A landscape with many valleys, sampled at points; each row gives a point and its height.
A ball rolls from a point to the lowest of its 2 nearest points, and stops where none of them is lower. Distance is the straight distance between rows; heights are no part of it.
(565): [ -8  31   2   8  -6 -47 -14 -16 -16  18 -33 -18 -22 -34  -9  33 -40  25
  -3 -17 -18  14 -32  36  33  13   0  45  23  13   4   2  11  -2]  height 507
(520): [-15 -46 -30  23  -1 -29   4  16  16   3  36  19  26   7 -36 -19 -74 -19
  35  20  -6  39  27   6 -42  -1   1 -17 -21 -70   1  -1   8 -12]  height 419
(671): [-17  50  30   9   8  -8  25 -27   0  19 -41  44  23  -3  55   6  40  68
 -16 -20  -7 -31 -13  -3  35   0  10  13  36  53  15   2   5 -32]  height 686
(1006): [-27  -9  -9 -21  -4  11  -1  35   0  -4   6  28  28 -15 -33 -14 -61 -38
  16   8  16   6   5 -24 -25 -13  -2  -7 -24 -55 -15  11   7  15]  height 580
(367): [-21  20  -4  21 -15 -27 -14  -6 -22  36  33   7   4  10  29   2  46  20
  15  21 -19 -44 -14   4  17 -16  -1 -21 -11  12  10 -24  -2 -17]  height 316
(585): [ 33 -23  -1  -5 -16  12  -9  42 -11 -13  -8   8   2  12 -11  44 -10 -47
   9  40   1  61  27 -14 -40  28  12  10 -17  -5  -8  27  42  29]  height 178
(727): [ 43 -41  -2   6   9  -3 -24  32  -6 -24  11 -23 -28   7 -35  -3 -21 -41
 -13  16  22  36  19 -26 -17 -28  -3 -39  -6 -11  -6  -9   8  19]  height 615
(1170): [ 55  -3  -7   4 -17  17  17  -5 -10  -3 -32  30   8  14  27  10 -10 -15
 -29 -10  25   7  16   3   0  11   3  -5 -26  -5  28   2   4  18]  height 689
(1251): [  1  -9  -3 -21 -22  29 -20  -6 -13  33   2  32  28  13  29  20  20 -18
  31  20  24  15 -12 -10   2  12   8 -21 -23  -8  -9  10  20   7]  height 604
(497): [-26  26  32  16   7 -16  -4  20 -20   5 -15 -37   4  -7   6 -15  60  53
 -13 -20 -17 -89   6  -9  19 -18   2   3  39  28 -21   6  -7 -20]  height 638
(1037): [ -4   7   9  16  31  -1   0 -11  -9  -9   0 -22 -25  -6  13 -14   7  39
 -37 -18   3 -38 -13  -7  13   5 -10 -11  41  22 -14 -10 -17  -6]  height 163
(1356): [ 11  26  12  25   5 -30 -20  14 -33  25  -2  13   3 -10  -4  -9   7   5
  -3  -7   6 -23  -5 -10  18  24 -13  -1  13  45 -26 -11 -28 -12]  height 307
(830): [-30 -10 -19  21  -5 -31   7   8  20  20  13  15  14 -14 -19 -19 -15  19
  35   9  -2  -9  -8  16   5 -16 -11  16 -42 -64   0  -7  -5  35]  height 297
(1314): [ 24  24  33 -38  25  30  14 -15   4 -31 -27  21  -4  13  38  -5  13  -5
 -31 -19   7  24 -12 -33 -10  14  20  -2  42  67 -12   5 -11 -23]  height 755
(884): [ 33 -15   0 -12  32  50 -14   4  15   1  39   3 -15  41   8 -24  46  -7
 -16  22  14 -29  15 -35 -10   4   1 -20  -1  27  -1  -5 -13   3]  height 588
(1418): [-20 -36 -29  19  38 -11   8  11  21  16  38  13  10   2 -22 -23 -22 -15
  -9  -8  -5  16  22   3  -7 -41 -22 -17 -22 -68  17 -11 -10  13]  height 390
(1136): [ 33  33  14   7  10 -14 -15   4 -31  10 -34  11   1 -16   8  -2   0 -12
 -30  -8  15   1   5 -20  16  19  -2  -2  25  66 -33  10 -14 -13]  height 314
(955): [ 11   3  11  26  22 -25 -31 -10 -12  25  25  24  -5   3   2   6  10  -6
  -9   1  -8  11  12  11   9   8 -12 -13  -7  35 -21 -13 -17 -17]  height 338
(207): [-29 -27 -25  -4   5  -3  -5 -21  13  30  -4  17  27 -22 -12  47 -46 -19
  44  -1  -8  44 -12  15 -17  14   9 -14 -14 -50   6  12  36   5]  height 669
(1008): [  1  31  21  24   7 -31  -4  23 -33  37  -9  -3   4  20  12 -21  42  25
  -9   3   4 -50   0 -16  30  -9 -15   0  14  50 -31 -20 -31 -10]  height 265
(313): [-36  38  33   9  22 -12   9  -5 -11   1 -28  -3  11 -18  15 -19  31  56
 -23 -29 -14 -45  -1  -6  11  14   9   9  50  50 -26  16  -7 -29]  height 650
(1133): [ -6  21 -11 -38 -33   2  -6 -28  12   6 -44  -3  34 -47 -13  35 -29  15
  23  -7  16  11 -10  19  20   7  -9   8 -14 -12  16  34  32  -2]  height 521
(5): [ 42 -46   7   4  -8 -24  -6  51 -21 -11  -2 -43 -30  15 -54   5 -12 -43
  -5  31   2  66  46 -15 -26  -1  -1 -13   8   5 -15  -1   9  18]  height 623
(1097): [-40 -33 -35  -3  20 -13   5  -2  21  30  33  41  30   5  -6 -20 -22  12
  35   8  -2  14 -10   1 -25   1 -10  11 -33 -68   4  -5 -20  14]  height 344
(1078): [ 41 -16  -4  -9 -42  -5  26  31 -26 -16 -32 -48 -12  18 -30  27 -54 -40
  21  21  -7  69  20  -2 -42  36  12   6   6 -13 -14  20   3  13]  height 637
(267): [-31  23   7  -1   7   4  -6 -35  -8  20 -29  -7  14 -30  35  28  38  28
   9   0  -1 -18 -26  13  32  -4   9  13  23  21  -2  17  29 -30]  height 506
(968): [ 10   9  15   1  34   1   4  -6   0   7   1  25 -25  16  23  -8  -8   4
 -19 -16 -24  -3 -22   2  18  29 -11  22  17  35   2 -26 -26 -15]  height 508
(518): [ 13  -5   6  -6  28  29 -17   9  25  -3  48   5  -8  42 -12 -49  43  25
   6   1   2 -59  12 -26 -12  -2 -20 -20  -6  18   3 -24 -23   2]  height 576
(244): [-63  34   0  13 -15 -17   7  -8   9  26  16 -52  21   2   0 -18  72  53
  43  12 -16 -79  -1   5   5 -21  11  -2  15 -12  13   7   0 -10]  height 639
(463): [  5  12  19  16  27 -22   4   6  -8 -16 -14 -20 -26 -24 -12 -32 -29  24
 -42 -35 -13  -5 -13 -13  16  -5   0   4  60  34 -17 -29 -24  -6]  height 67
(564): [  0 -18 -14 -12 -11  10  -3 -14 -11  15 -11  20  16  -2  -6  42 -42 -41
  12   6  15  44   7   3 -14  18   6 -21 -19 -31  -1  14  34   6]  height 681
(1088): [  0  -3   1 -18   1  34   9 -37  13  13   5  35  -6  17  15  19  12   2
   8 -18 -12   1 -26   5  -2  21   7  -5 -23  -3  16 -17   1   7]  height 561
(637): [ 10 -34   4   8 -12  16 -16  39 -22  13  23  33  13   9   8  21   5 -38
  22  43  16  38  25 -18 -23  18  18   1 -31 -15  -6  12  38  19]  height 144
(526): [ 14 -32 -14 -10  26  18  -3   3  -4 -10  43  11 -35  47 -18  -5   0 -39
  -6  27   1  41  14 -24 -30   2  10  -4 -11   3  -9 -21 -22   6]  height 204
(424): [  3   4 -12  24  24  -2 -15  -5  15   5  28 -11 -29  11   0 -15  18  15
 -27 -24  -6 -35   5  -7   4  -9 -20 -10  11  13  -2 -24 -12   1]  height 219
(21): [ 24  14  28 -17   8  23 -22  29 -10 -21  -4  -8 -11   9  17 -35  26  -2
 -39  -3   2 -27  15 -22  -1   2 -10 -10  34  68 -19   4 -16 -10]  height 619
(1319): [ 40 -24   9  12   6  -4 -29  29 -24  -6  15   4 -24  23  -2   5   3 -40
 -17  21 -16  34  17  -4  -9  22  -1  15   0  35 -20  -3   2   4]  height 245
(561): [-11  17  28  28  26  11   4  -3  27   5  -1  -2  -5  21  29 -33  42  73
 -15 -24 -25 -57   6  -5  22  -4  -8   2  30  36  17 -14  -8 -29]  height 592
(654): [-30  -7  -1  12  26  18  -3  -2  43   8  31  -8  -7  18  23 -21  44  53
  -4  -2  -6 -64   1  15  15 -24  -4  -9  -1 -19  38  -8  11 -14]  height 563
(75): [ 58 -21  15  16  -3  -8  18  29 -25 -12 -40   8 -21  10   7   8 -12 -27
 -41 -27   2  29  21   5   5  -4  -3   8  -5  25   1 -23  -6  -5]  height 662
(983): [-11  22  -3  -1   2  23   0  -2  27 -13   4  10  23  -6  -1  -5  -6  -1
   4  -6  -2 -29 -12  10  12 -14  -6  -5 -12 -26   3  10   9  14]  height 296
(583): [-50 -14 -16 -24  12   2   4 -42  33 -12  40 -10  -2   1 -10 -15 -12  13
  10  -3 -12   2 -29  24 -17  -7   6   6  10  -4   9  -5 -13 -18]  height 467
(107): [ 29 -13   5  25 -37 -13  12  -2  -7 -21 -26  -5 -10  -2 -14  33 -52 -19
  11  -2  16  55  29  21  -3  30 -12  -5 -21 -20  -2   3  18 -12]  height 518
(1295): [-21 -38 -35 -13  15 -14   1 -32  32 -10  57  -8  14   8 -26 -32 -41 -12
  17  -2   1  15  -8  10 -49 -21   7  -6   8 -22  14  -6 -29 -19]  height 428
(1138): [ -3 -26 -17  15  -3 -40   5  23   9 -20  20  -7 -11   0 -30  12 -43 -13
  17  -9 -25  53  31  34  -7  24 -16   0 -15 -35  17 -11   0 -13]  height 446
(649): [  8 -21 -14 -17 -10   2  13  -3   5 -35   6 -12  -9  10 -23   2 -54 -34
  20  21  -1  57  -1 -15 -32  -5  19 -29  10 -25  -9  -3 -18   4]  height 470
(1419): [-41 -11 -15  19  25  18  11 -10  37  21  51  19  12  12  10 -32  46  42
  11   7  -7 -57   1 -18  -1 -26   2 -26 -14 -18  40 -24  -5   3]  height 552
(1045): [ 37 -35   4 -17  25  48  -6   5   6 -28  25  24 -32  41   6  -8   3 -31
 -11  51   3  65  10 -36 -29  -7  11   6 -16  -4   0  -8   6  17]  height 159
(532): [-10  24   1  25  -5 -22 -17  21 -22  22   8   2  -6   6  14  -2  52  22
  -4 -10 -26 -60  11  12  30 -29 -21  -1  -2  19   1 -33 -17  -6]  height 284
(306): [-19   9 -12 -14 -15   1 -20 -12  25  -3 -12   1  28 -43 -26  11 -43   0
  44   8   3   4  -6   6  12   0 -19  -2 -21 -42  -1  30  22   0]  height 546
(834): [ -2 -39 -27   2  33   9   6  25   6   3  43  32   6  33 -20 -12 -42 -47
   1  35  25  51  23 -39 -53   7   6  -3 -19 -45 -15  -6   6  19]  height 608
(76): [-21  -1   8   1 -12   8   2   5  -8   6  32 -27   5  12  13 -16  64  21
  17   5  -1 -58 -16 -13  -7  16  13  -7  20  17 -17   0 -14   0]  height 618
(1084): [  1 -26 -18  20  -3   2  28  21   4   7 -29  27  17  -1 -24  20 -36 -28
  -4 -12 -10  29  37  22  -8   4 -10  -2 -47 -66  11  -4  23  12]  height 278
(736): [  0 -16 -15   1  23  23  11  16  21  -8  18  28   5  15  -3  -7 -20 -13
 -29  -8   8  -2  17 -16 -13 -28  -4 -18 -25 -57  22 -27   3  17]  height 361
(886): [ 49 -33   6   8  -7  23  14  17 -21   4 -19  19 -22  23  -4   9  -2 -16
 -25   2  -1  14  27   0 -12  -2  -3  -2 -30  -3   7 -19   0  16]  height 674
(1011): [  7  -2  -9 -24 -15  -5   0  -9   0 -15  -4 -21  -1 -27 -53  25 -54 -36
  32  26  -1  38   6  -7 -12   9  -2 -26  10 -24  -7  18 -14 -19]  height 496
(865): [  8  21  35 -13  28  41  15 -29  14 -26 -25  25  -1  25  22 -20  20  38
 -35 -29  -6 -24  -6 -56  -7  24  18  16  40  58 -18 -18  -6 -27]  height 770
(843): [  0   3  17   9  22  29 -19 -12  20   8  21  16   1  21  38 -17  34  44
  -7   3 -13 -59  12  -1  21  -2   1 -21  19  23  30 -16  11 -21]  height 578
(954): [ -2  34  11   9 -19   5   3  -4 -30  12 -15 -11  13  -8  49  -2  36   9
 -13   9  11 -59  -5  -6  20   7   5  -8  18  33 -17  13   5 -15]  height 442
(122): [-14  -4   8  -5 -17  35   3   7  -2  -4  23   4  16   3  20 -10  55   0
  19  23   8 -40 -10 -18  -4 -11  15 -18 -17   5  -6 -17  -7  10]  height 605
(270): [ 32  17  18  -8 -34   1  -2  13 -31 -30  -9  -4  -9  -7  -1 -14   4 -33
 -12  -8   6   3  -3   2  10  10  -5  18  -8  26 -14  -3  -2  22]  height 450
(1269): [  6 -25  -8 -22  -9  35  -6  40   6 -23   7   9  12  11 -29 -19 -39 -38
 -12  17  21   8  28 -30 -31 -29  -7  -6 -11 -40  -6  14  -5  27]  height 591
(1248): [ 57  -7  13  -7 -18   2  11  -4 -22   8 -37  17  17   1  29  31   3 -21
 -12  -9  10  32  -5  11   6  33  15   6  -3  32  17   5  10  -6]  height 707
(678): [  0  -3   2   2 -52 -13 -15  12 -38  17  -8  15  18  -9   1  16  -6 -14
  28  12  11 -17   2   8  18   0  -5 -12 -42 -16  15   0   8   9]  height 376
(451): [ 38  -3   5 -16  11  31 -16  17  -5 -38   8   4 -16  10  17  -4  20  -3
 -38  12  17  -8  10 -16 -10  -3  10 -22  36  45  -1  21   6  -2]  height 610
(1096): [ 19   8  11  15  -1 -21  -2  10 -24 -24  -2 -30 -46  -4 -19 -28 -46 -25
 -37 -29 -27  11 -10   0 -12 -10  -2  10  30  31  -4 -31 -24 -14]  height 165
(297): [  0 -40 -12   8 -23  -2  17  10  -4  -7  12  10  15  21 -37  10 -63 -35
  37  14 -10  62  13   3 -37   3  16 -12 -21 -41 -24  -2  14  -3]  height 444
(888): [-69  20 -18  -3   6   6  16  -9  35  30  -4  12   7 -17  19  -7  13  37
  32  11  -4  -5 -33   0  21 -19   7  11 -29 -65  12   0   8  46]  height 520
(13): [ 23   5  -2   6  -7 -18   4   2 -23 -18  -6 -16 -38   5 -14   5 -56 -25
 -10  -3 -22  40   2   3 -23  30  -1   7  24  24 -10 -11  -6  -5]  height 234
(6): [ 37 -11  10 -21  -3  11 -11  19 -21 -15  -6   2 -13  11   2  25   3 -48
 -19  28   0  57  13  -8 -12  34  14   6   4  41 -10  22  19  18]  height 213
(764): [-28  19  14  23   2 -12  -1  -4  -4   5  14 -37   3  11   8  -9  78  63
  23  -6 -16 -77  -3   4   5  -4   6   6  24   7 -17  -4  -8 -20]  height 629
(1321): [ -6 -15 -19   4   5 -32   8 -10  22 -11   9  -6   6 -12 -33   5 -28  -3
  31   0 -26  58  -7  53   9   7  -3   9  -5 -30  14   2 -16 -13]  height 418
(1212): [ 15  19   6 -15  -8 -33  27 -25   8 -11 -46 -13  -1 -17  -5  21 -32   4
 -19 -26  -1  42  -5  28  19   1  -5  26  14   2  23  -6 -23 -16]  height 617
(761): [-21  27 -13 -17  -8 -31 -10 -26  18  -6 -41 -22 -20 -43   8  26 -20  36
   8 -17  -9  25 -28  16  32   3   2  49   2 -23  12  16  13  23]  height 533
(298): [  0  -1 -11  26  -5 -48 -31  10   8   9  15 -26  -4 -25 -38  -5   7   9
  26  -3 -17 -14   2  32  34 -30 -24   8 -10   8   8  -9   0 -13]  height 417
(136): [-21   4  23  -1  37  44  13 -27  25  -6   5 -16 -11  24  24 -33  35  55
   4 -26 -14 -43  -4  -4   9  33   8   3  42  20 -10   3  -9 -36]  height 609
(179): [-20 -13  -8   4 -10   0 -23 -14  -9  59  27  45  31   7  16  15  39 -20
  49  29  16  11  -4  -8  -5  15  11 -37 -26 -11   7  -8   8 -11]  height 621
(610): [-12   1  -8   5 -23  -6   8  -6  -6  10 -23   5  -5 -21  -8  24 -15  -6
  12 -12  -6  12  -7  27  -4   3  -6   7 -33 -33  14  -1   0  20]  height 329
(49): [  0 -41 -17  -2  27  21 -13  52   0   6  18  10  13  35 -16 -20 -18 -41
  -8  43  19  20  29 -46 -41 -31  -8 -10 -21 -43 -17  14   5  35]  height 599
(942): [  7  12  39  10  29  13  21  -2 -11 -21 -23 -17  -4   5   2 -35 -17  41
 -64 -39  -7 -23  -6 -19  11 -21  14   4  78  47 -22 -10 -26 -32]  height 158
(956): [ -9 -50 -14  25 -10 -19  -3  34 -12  13   5  28  24  -7 -30   9 -21 -27
  17   8  -8  12  42   8 -18 -19  -7  -5 -49 -57   0  -2  17   2]  height 231
(1104): [ 31   2   1 -27   8  25  30 -16  -9 -28 -18   2  -2 -15  15  -2  15  -8
 -31 -25   8  12  -9   0   6  -4   6   0  12  18  15   3 -28   4]  height 366
(35): [-13  -7 -17  -2 -13 -18 -10  22   6  -9   1  -9  27 -30 -54  -4 -50 -17
  19   5   8  -4  18  -2   8 -23 -20   0 -22 -63  -3  20   6  -2]  height 565
(1306): [-26 -49 -26  -1  10 -14  18   7  20  -5  46  23  25  11 -22 -42 -56 -27
  23   4  -6  26  -4  -1 -46  -8   8  14 -17 -57   5 -11 -16   7]  height 388
(766): [ -3 -40  -8  19 -26  -2  -7  25 -24  20  12  34  52  -7 -13  39 -10 -38
  34  22   7  22  38  -9 -14  22  13  -6 -44 -41 -10  13  44   5]  height 186
(877): [  4  25  -4   7   9   1  10 -26  -9  -8 -29 -11 -26 -11   6   4 -40 -13
 -26 -31   2  17 -20   1  -6  30  -1   1  36  41 -14  -7  -1 -16]  height 301
(385): [ 28 -11   8  -6 -38   0  11   9 -14 -35 -11 -20  -7  -7  -1   9 -30 -37
   8  -9  16  32  -3   2  11   9   0   5 -21  -7 -13  -4   5   3]  height 484
(1262): [  6  17  15 -44   8  35   5 -17 -12 -16 -18   1   9  21  38   6  35   7
 -13 -16  20  -4 -17 -23   6  33  13  -2  35  52 -31  33  -1  -9]  height 741
(246): [ 13  12  17   2 -43 -51  32  -6  -2 -20 -48 -35 -19 -13 -41  25 -60 -10
   3 -27  -4  45  13  28   9  15  -9  18   1 -18  12 -11 -12  -8]  height 581
(1152): [-35  -8  -7  10  -7 -10   0  30   4  15  32   8  32  -4  -1 -20   6  -7
  13   3  10 -43   5 -18   5 -37 -11 -25 -36 -45  16 -13  13  22]  height 205
(110): [  1 -20 -17  27   2 -36 -26  16  15   0  24 -19   7  -9 -29 -30  -5   1
  21  -3  -3 -15  11  17  10 -55 -28 -17 -22 -26   2  -2  -3   2]  height 435
(588): [-39  50  -1   0  23  16  11 -27  39   5  -8 -20 -13 -10  35  11  43  71
  -7 -10 -15 -32 -23  21  12   8  15  22  21  -6  13  21  19  13]  height 653
(389): [-23   2   9 -39   3  33 -10 -27   7  10  -3  -1  14   6  28  11  30  18
  13  -7  15 -15 -29  -6  -4  30   5 -20  27  20 -16  23  13 -11]  height 729
(1385): [ 36 -18  10   4  29  33 -24  20  -5  -2  29  -9 -26  32   7 -10  25 -28
 -32  36  21   6  15 -33 -26 -15   5 -23  19  25 -13   8   9  11]  height 598
(237): [ 10  42   8 -10   6 -33  18 -30  13  -9 -65 -36   5 -30   6  -5  10  53
 -24 -31  17 -13 -13  26  36 -12   2  38  45  24  24  35 -19  -7]  height 579
(356): [-12  24  18   1  13 -30  -3  -7 -15   7 -28   8 -10 -15   7  -3 -14  22
 -28 -18 -19 -12 -29  28  22  10  -4  39  24  42 -12  -4  -6 -13]  height 474
(434): [ 23  -5  -5 -21 -12  33  -4 -28 -24   6 -19   3  -1   7   8  37 -26 -26
 -25  10  29  23  -1 -17 -36  23  15 -11  -6   3  -7  14  13  16]  height 695
(511): [ 14   6  23 -33 -15  26 -20  32 -11 -32   6 -22 -33  24   6 -51  28 -15
 -30   7   8   1   6 -30  -9   6  -4  18  21  53 -18   7 -24  21]  height 628
(651): [ -4   7   1 -23  -2  31   8  -6  28 -31  -2 -26   8   0 -27 -18  -3   0
  -9 -17   4 -14   3  11 -11 -33 -10 -19  15 -16   0   6 -20  -4]  height 339
(57): [-54  31  -9   7   7 -13   2  -9  46  20  14 -31  -4  -5  11  -5  57  62
  22  16 -18 -44 -23  13  11 -10  17  24  14  -7  19  25  18   8]  height 645
(1466): [ 31  26  -7 -16 -30 -14   9 -29 -29 -16 -42 -26  10 -34  10  30 -47 -12
 -11 -13  27   4   1   3  16  18 -10  23   9  18  -4  27   9 -27]  height 439
(1407): [  9  14   7 -30 -10  39 -19  17 -19 -19  11 -13 -25  20  10 -17  28 -13
   0  37  16   2   1 -36  -9  20  -6   2  -6  21 -21  25 -15  28]  height 636
(547): [  2  37  -3   9 -39  -4  -5   4 -23  16  -9  -4  13 -28  34  27  16  19
   5   7  15 -43  -3   4  18  -8 -15  -2 -20   0   9  10  13   7]  height 411
(707): [-46  -6   1  14  28 -29  -7 -34  28 -10  47 -24  -4   4  -4 -34  48  36
   5 -14 -12 -39  -6   6  -5 -19  11  15  12  21 -12  -3   0 -35]  height 532
(906): [ 28  39 -14  -3   1 -16  14 -42 -15  -3 -60  -6  14 -23  17   9 -30  -1
 -33 -36  19  18 -16  -3   6  11  -1  12  39  40  -6  14 -11 -34]  height 372
(230): [-16  15 -11  23 -11   2   0   1  19  10  -2  18  10 -20  11  -4   5   8
  -6  -4  -7 -34  -5  14  16 -41  -9  -4 -43 -40  29  -9  18  21]  height 251
(152): [-12  17  10  -7  19  31  10 -28  12  22   0  16 -23  12  30 -12  24  29
   5 -13 -20 -27 -24   2  20  30 -12  21  -8  19  17 -14 -21  -7]  height 534
(1110): [ 36 -28 -13  41 -14 -13 -23  23 -15   2  14  -5 -17   1 -14   8 -15 -30
  -1  -4 -14  13  14  20  -8  18  -4 -10  -4  16 -16 -10  12   3]  height 276
(1315): [-20  41  -2 -12   3 -18  12 -38  30  -7 -48 -38 -16 -25  -5  18  -7  40
 -23  -7   8  10 -32  34  35 -18  12  37  26   8  13  33  10   3]  height 555
(1077): [ 15  -2  12 -21  -5  53  -2 -10  -9   6   2  33   3  25  42  11  32  -4
  16   9  11  -7 -11 -14   3  10   8  -5 -13  11  -8 -11  -5   6]  height 586
(1189): [  9 -23  -6  -5 -14  12  -8  34  -4   2  39  18   0  12  -1 -19   9 -29
   6  16  12 -21   2  -8  -6  -6  -6 -20 -34 -29  -5 -11   6  33]  height 157
(515): [ 26  12  -8  33  -2  -6 -16  13  -8  26   1 -12 -13  -1  -2  -8  23   4
  -5 -24  -7 -36  -2   0  18 -32 -24 -17 -10   4 -11 -14 -20   8]  height 254
(549): [-36  31  -7 -22 -15  11  18 -20  14  14 -24   6   7 -26  32   8  24  26
  27 -11   4 -25 -38  11  29  -4   3  10 -12 -22  24   5  14  30]  height 497
(803): [  5  22   7 -13 -16  -3  -5 -23 -32   2 -36 -21   8 -39  21  26  21   5
  -3  -8   8 -33 -27  -5  30   9  12  20  23  41 -17  23   9 -24]  height 475
(1018): [ -4  -4   6  24  11 -44 -31 -23   4  15  21   0  -9 -20 -17  21   1   1
   2   1  -8  14   2  30  19 -10 -10   3 -14  -4   7  -7   4 -31]  height 387
(368): [ 22  -9  14  21 -47 -28  31  15 -14 -40 -30 -34  -4   6 -39  21 -64 -26
  17 -27 -20  46  28  23 -16  37  -2  17   0  -8   3  -2  10 -22]  height 550
(740): [-20  29   5  15   3 -48 -19  -7  -1  11   2 -11   0 -34 -14  10  13  31
  -5  -7 -18 -33 -13  32  30 -15 -11  36  14  30   1   4  -3  -4]  height 443
(1346): [-63  -4 -12  12   4  -8  11  -6  36  14  34  15   7 -10  11 -27  31  47
  27  19  -2 -33 -19   6  10 -30   2 -11 -20 -40  28  -7   4  29]  height 536
(1238): [-39 -11 -24   1  14 -22  -7 -21  16  34  15  26  21 -29  -8  27   8   7
  45   3   1  20 -23   8  13   6   9  -4 -30 -32   9   9  27   4]  height 654
(900): [ -3  -8 -15   5   5  13  30  39  13  -3 -18  14  14  -3  -7 -13 -39 -12
 -15 -12   5   0  23   8   7 -21  -8  -7 -29 -64  19  -2  -1  29]  height 325
(414): [-41  12   9  -2  25   3  -5 -49  28 -30  21 -21 -10   0   0 -14  12  22
   2 -13 -20 -18 -23  15   7 -14   4  12  21  12 -19  -7  -7 -37]  height 503
(891): [ 21 -31  -2  -8  -9  20  -7  38 -10 -12  28  21  -7  23  22 -10   9 -34
   2  41   3  31  10 -34 -27  -1  15   1 -26 -12 -12   0  17  48]  height 102
(712): [-10   3 -11 -29   5   3   7  -6  22 -21   6 -15   3   6 -38  -9 -33 -19
   3  -8  -3  35  -3  33   2 -13 -11  -4   8 -24  18  -4 -32  -9]  height 378
(51): [-45  55  34   9   5 -27   9 -13   6   3 -17   1   9  -8  34   3  54  74
  -2 -13  -2 -50 -18   6  32  13  12  14  35  36  -6   7   2 -18]  height 666
(112): [ 41 -34  12   1 -31 -12  26  32 -10 -22 -25 -55 -33  38 -41  16 -39 -46
   7  52  -9  91  55 -22 -40  14  20  -1  13  -7  -6  26  15  10]  height 630
(73): [ -6  -3  12 -24  -7  36 -34 -43  -7  20 -16   6   9 -10  12  36   4 -15
  -6  -5  31  15 -14   1  -3  33  14 -21  10  21   3  17  26 -10]  height 712
(812): [  0 -23 -26 -19  22  12  -2 -13   3  -5  39  11  -7  16  -2   8  -1 -23
   8   3 -10  14  -1   2 -35   4   0   6 -14 -11 -10  -7 -18   8]  height 255
(147): [-18 -37 -21  25 -13 -23   1   3  -5   6  17  15   6  -4 -17  -4 -23 -20
  30   1 -16   7   7  24  -7  -2   1  14 -47 -36   1 -20  15  16]  height 275
(1375): [ -9 -15 -20   7  33  16  -5  22  26  13  54  29   3  30   3 -47  43   6
  16  -3 -10 -46   7 -20   4 -25 -19 -19 -28 -12  24 -32 -16   0]  height 564
(165): [ 32  16  16 -22  -1  15 -12   3 -34   5 -30  20 -19  17  10  10  -3 -25
 -40  13   9  32  11 -13 -15  21   6  14  11  66  -8  10  -5   6]  height 258
(738): [-45  32 -17   6 -21 -22 -12 -18  -6  50  29  -3  26  12  37  20  53  41
  47  34 -12 -50 -15  21  11 -11  10  -5  -2   1  14   0   6 -21]  height 351
(1149): [ 46  -7  -3 -11   7  14   0  13  -4 -24   1 -27 -26  30 -16   4 -11 -40
 -39  33  21  44   9 -28 -26 -32  11 -18  23  24 -18   3  -3  10]  height 607
(505): [ -2  31  12 -11  -8  -5  15 -17  11 -15 -33  12   0 -35  27   8  18  25
   3 -21  -1  -6 -36  27  20  -3   0  17   5   9  16  -2  -4  14]  height 460
(162): [ 17  -9   0 -29   4  34  18  -4   0  -8   0  -3 -28   6 -15  10 -11 -30
 -16  -7  -4  28 -13   3 -16  -2   3  -2  10  14  -8 -10 -19  15]  height 308
(1134): [ 31  30  -7 -20 -32 -13  11 -25  -4  -6 -46 -13  26 -55  12  30 -14  11
   7 -14  26 -18  -9   5  20  -5  -3  17  -8  -1  27  37  19   6]  height 488
(680): [ 18  11  16 -17 -14   8  13  12  -5 -22 -14 -10  -1 -28   4   0  20   1
 -15 -19  12 -38  -9  -1  14  -8  -1  -1  12  19   6  -6  -6  10]  height 414
(1299): [ 38  -7  10  20  -6 -19  30   4 -11 -10 -41  -9 -20 -13 -13   2 -18  -4
 -35 -33  -3  34  10  32  10   7 -18  12  -3  -3  29 -16 -19  -2]  height 644
(1089): [-37   1  -4  14   6  -7  -2 -13  11  31  25  12  28 -18  -3  16  43 -10
  29  14  11  -6 -12  11  22   0   4 -24 -26 -19  13  -4   5 -17]  height 640

Where does a ball stop that starts at each point below?
(207) -> (1008)
(112) -> (1419)
(49) -> (463)
(76) -> (1008)
(511) -> (1419)
(1315) -> (1008)
